Points on a hilly landscape, in no order, each with its height.
From any point a ball takes the steepest step (drop divided by distance) to one of its 5 nearest points. It stops when none of these is lower. Distance is the straight distance between rows; heights are no part of it.
Z397: 21.3  -33.6  -17.3  38.1  -13.0  -24.8  27.0  -17.9  6.5  (h 1.38)
Z159: 13.5  0.8  -21.9  29.7  9.0  -49.2  26.8  -32.6  20.3  (h 3.78)
Z962: -33.1  -8.9  48.9  13.4  -56.0  -30.0  24.1  8.3  18.4  (h 7.83)
Z486: 23.3  29.6  -55.4  -5.4  23.6  9.9  -21.2  4.3  38.2  (h 1.56)
Z570: 12.4  -3.5  -24.3  6.9  5.6  -12.4  15.2  -7.1  -9.0  (h 3.10)
Z507: -3.9  -13.7  1.2  1.3  -16.8  -0.3  13.4  -6.0  -18.0  (h 5.41)
Z634: -8.4  -24.5  16.3  21.5  -41.0  -26.7  21.2  -9.2  15.5  (h 5.66)
Z775: 26.4  23.2  -37.5  -6.0  26.5  21.3  -18.4  12.9  10.3  (h 3.24)
Z463: -18.8  3.3  9.7  -2.0  -11.0  -5.5  11.2  -10.7  -10.6  (h 5.48)
Z68: -24.5  26.3  16.7  -30.4  41.0  3.3  -58.8  22.6  18.4  (h 1.01)
Z556: 37.3  3.5  -32.6  -0.1  16.4  19.2  4.2  4.6  -17.2  (h 4.79)
Z81: -9.9  1.4  -5.8  5.6  3.1  -26.4  22.7  -18.0  6.4  (h 5.37)
Z936: 10.7  28.4  -41.1  -9.3  18.2  19.3  -64.9  16.1  33.2  (h 4.32)
Z841: 8.5  -30.4  4.3  28.1  -28.3  -21.3  23.4  -11.5  -0.4  (h 3.56)
Z803: 12.1  -23.9  0.6  9.8  -20.2  7.7  13.5  1.0  -23.0  (h 6.02)
Z409: -21.2  -16.3  24.0  -7.9  -29.4  24.1  3.9  15.8  -25.6  (h 1.10)
Z489: 8.4  17.8  -21.9  -14.4  35.0  14.2  -10.5  6.3  1.1  (h 4.66)
Z527: -5.0  25.2  -5.0  -29.6  36.5  19.9  -51.8  22.6  14.2  (h 2.96)
Z614: 4.6  3.9  9.0  -28.1  26.9  44.2  -29.7  16.2  -34.5  (h 5.59)
Z272: -7.3  -29.1  54.7  26.3  -56.7  -18.5  30.1  30.8  27.5  (h 8.31)
Z164: 28.8  -46.9  2.3  50.3  -32.7  -7.1  18.4  -7.3  20.1  (h 3.21)
Z565: -37.8  13.2  33.4  12.3  -48.0  -53.3  21.2  -22.4  21.5  (h 8.04)
Z781: 20.5  21.4  -42.4  -10.5  28.7  2.4  -0.8  -0.3  23.8  (h 3.27)
Z702: 13.4  -47.7  31.6  37.3  -46.0  -5.8  24.2  17.8  22.9  (h 5.46)
Z551: -7.6  9.8  -9.9  19.2  -2.7  -52.1  21.1  -31.9  24.5  (h 6.22)
Z353: 35.8  -2.4  -21.7  -1.7  13.1  34.4  -3.6  13.0  -38.1  (h 5.79)
Z229: 4.6  -21.9  7.1  -2.9  -22.5  28.1  3.3  13.0  -41.4  (h 4.52)
Z204: -22.9  11.5  8.3  -6.3  6.4  -18.8  10.3  -20.2  1.1  (h 4.53)
Z577: 34.5  -35.2  -18.2  17.2  -11.8  8.9  15.4  11.6  -29.7  (h 6.18)
Z370: -13.7  24.9  -6.3  -16.8  25.3  -1.9  5.6  -12.0  10.8  (h 5.38)
Z361: -21.9  7.7  9.8  15.7  -16.8  -55.5  21.9  -35.6  20.6  (h 6.67)
Z66: -28.3  15.5  25.7  -33.2  31.2  12.2  -31.5  7.0  -1.6  (h 2.12)
Z256: 43.4  18.0  -29.5  -9.9  29.0  53.6  -28.0  35.8  -21.3  (h 7.32)
Z700: -4.7  -7.1  15.6  -20.5  4.0  32.8  -7.2  5.1  -30.9  (h 5.43)
Z169: -6.4  -21.0  10.5  20.3  -33.1  -12.9  16.9  -0.8  -8.7  (h 5.19)
Z550: -3.6  -5.6  -2.4  -3.6  1.0  1.0  14.9  -9.3  -12.7  (h 4.55)
Z663: 10.1  10.8  -6.9  -13.0  17.2  18.1  -9.1  2.1  -20.1  (h 5.56)
Z933: -13.0  18.0  20.0  -32.5  42.2  22.8  -55.1  26.2  -3.5  (h 2.19)
Z895: 21.3  1.4  -35.3  13.8  14.3  -22.8  17.8  -18.2  7.6  (h 1.70)
Z399: -13.0  1.8  25.3  -35.7  13.9  37.7  -26.3  10.1  -31.7  (h 3.95)
Z974: -34.7  29.4  14.3  -8.2  7.1  -31.6  12.5  -34.5  19.1  (h 1.86)
Z437: 28.8  -54.4  14.4  50.0  -45.3  3.3  14.3  10.5  18.6  (h 4.01)
Z334: -14.9  6.2  9.2  -14.1  6.7  17.2  -3.2  -0.9  -16.6  (h 5.68)
Z935: 24.0  -4.4  -16.8  -2.0  6.2  5.1  8.3  -1.0  -20.4  (h 4.22)
Z817: -24.8  -0.3  17.2  18.0  -27.0  -32.3  21.1  -23.0  6.2  (h 7.19)
Z564: 40.5  7.9  -18.8  -8.7  22.7  39.4  -10.4  14.9  -24.2  (h 5.65)
Z720: -18.2  34.4  -5.9  -28.0  35.6  -2.1  -32.2  9.2  27.9  (h 3.72)
Z592: -21.9  -15.8  27.1  1.8  -43.8  -6.8  16.7  5.4  -0.1  (h 6.68)
Z264: 4.1  7.5  -18.0  4.4  13.9  -13.9  14.5  -17.7  0.0  (h 3.68)
Z834: -42.0  22.3  15.9  -30.8  29.8  -9.4  -13.2  -6.7  15.3  (h 3.29)
Z26: 17.5  18.3  -4.5  -23.9  33.9  45.5  -45.2  21.2  -7.9  (h 5.00)
Z196: -44.4  3.5  26.1  -5.9  -21.3  -4.4  5.7  -9.8  -3.1  (h 6.23)

Where does a ball stop that starts at each point below?
Z507 | Z895
Z935 | Z895
Z334 | Z895
Z700 | Z68
Z463 | Z895
Z556 | Z486
Z614 | Z68
Z834 | Z68
